Points on a hilly landscape, in no order, each with its height.
From any point a ball rolls to the lowest of the 4 points nearest to it. It stops when none of these is lower. Distance is the straight distance between rows; heights are no part of it.
rukof: [ -4 -11   3 -10 -18   0   6  18]  (h 409)
moder: [ 14  18   3  22  35 -20 -30  -7]  (h 502)
Leze: [ 15   5  -2 -20  19 -10 -20 -11]  (h 296)
Feloz: [-13  -5 -11  16 -26  22  26  11]  (h 370)
zin: [ -2   5   1  12   8   3   3 -12]  (h 235)
tufuv: [-14 -22  12  -8 -30  -2  23  18]  (h 425)
lim: [-7  5  1 32  9  3  4 -6]  (h 226)
Lagud: [-19   1  -7  27 -14  22  27  -1]  (h 120)
ruzun: [  8   7   2   1  22  -9 -14 -17]  (h 411)
lev: [-12 -13   3   4 -29   9  19  22]  (h 397)
sodul: [-18  -1  -7  31 -21  27  27  -1]  (h 218)
zego: [ -1  -3  -5  -5 -13   7   5   9]  (h 572)
vof: [ 12   8   1  -8  23 -10 -15 -17]  (h 396)
guzip: [  7  16   5  21  30 -17 -21 -10]  (h 441)
tov: [ 21   4  -3 -32  21 -14 -28  -8]  (h 388)
mazug: [ 5  1 -4 -8 -4  3 -6  1]  (h 703)
bigu: [-4 10  4 32 14 -4 -4 -6]  (h 332)
kezup: [  8  -4  -1 -17  -4  -4  -8   9]  (h 514)
gup: [-8  2 -8 13 -7 14 14 -4]  (h 346)
vazi: [-13  -9  -6  11 -28  16  22  18]  (h 368)
muka: [ -7  -4  -9   3 -15  14  11   6]  (h 404)
Kifu: [ 20  -1   9 -41  12 -25 -29   6]  (h 530)
Lugu: [-12   4  -3  30  -2  13  17  -7]  (h 18)
Serez: [  0 -17  13 -29  -7 -17  -1  13]  (h 420)
tis: [-9  4 -2 24  3  7 10 -9]  (h 174)
per: [-11   2  -8  19 -10  18  18  -4]  (h 348)
Diraz: [ 4  3 -4 -5  6  1 -3 -8]  (h 675)
gama: [-11  -5  -9  13 -25  20  21  10]  (h 336)
befa: [ -7  -2  -8   8 -10  17  13   1]  (h 428)
gilu: [-4  4 -5  5 -1  8  6 -4]  (h 75)
Vageb: [-12  -1 -10  18 -16  23  21   1]  (h 257)
vato: [ 13  11   6  -3  29 -16 -20 -19]  (h 450)
rakig: [ 10   2  -3 -17   4  -3 -10   1]  (h 553)
Maf: [-8  7 -1 28  8  3  9 -6]  (h 205)
Nuzi: [ -8 -17   9 -11 -23  -2  13  17]  (h 129)
gare: [  7   6  -1  -2  16  -4 -11 -14]  (h 444)
sakad: [ 17   7   3 -22  27 -13 -25 -15]  (h 132)
biruv: [-20   3  -6  37  -9  18  26  -5]  (h 259)
Nar: [ 15   3  -2 -26   9  -9 -16   1]  (h 460)
mig: [  9  -6   2 -27  -2 -11 -15   9]  (h 485)
Ruzo: [-17 -27  16 -18 -28  -6  28  14]  (h 470)
Nogo: [ 15  -2   4 -30   4 -17 -20   6]  (h 483)
dig: [ 11  13   9   2  33 -20 -26 -15]  (h 508)
keze: [ -4  -7  -1  -4 -20   7  10  16]  (h 503)
nus: [  8 -10   8 -27  -4 -14 -10  15]  (h 476)
Gadar: [ 11   3  -2 -17   9  -4 -13  -7]  (h 463)
demig: [-16   3  -6  26  -8  18  20 -10]  (h 227)
mopen: [ -1  12   4  23  19  -7  -8 -10]  (h 172)
Novul: [  2  -4  -4 -10 -10   2  -3   7]  (h 622)
tepaf: [ 20   6   0 -28  16 -13 -23  -5]  (h 398)
bim: [ -9 -22  17 -21 -17 -10  12  16]  (h 85)
Dibul: [-4  1 -7  7 -8 12 10 -2]  (h 337)
Tatoz: [  1  15   2  30  24 -10 -13  -4]  (h 394)
fubis: [  3   9   3   9  18  -4  -6 -15]  (h 326)
Muruz: [ -9  -3  -8   9 -19  17  15   6]  (h 342)
papul: [ 10   7  -1 -17  12  -6 -16 -12]  (h 391)
sotik: [ 20   2   2 -34  13 -13 -24   3]  (h 456)
Dure: [ -3 -14   9 -15 -16 -11   3  17]  (h 376)

Two balls start at each pair of points below. Name the first point that both come to, or write never.
Novul, lev -> Nuzi
Diraz, kezup -> never
papul, mig -> Leze
ruzun, moder -> mopen

For each start below, name the point where the ball stops.
gama -> Lagud
per -> Lugu
Kifu -> sakad

Call two points neighbours if one is among the 4 nearest of the other. Go from one point of each pair to the other, from neighbour to neighbour, staying as low as possible. Name the highest point that can't be avoided.
mopen, bim -> lev
Lugu, mopen -> fubis
gilu, Lugu -> zin
sakad, gilu -> ruzun
Lagud, Lugu -> demig
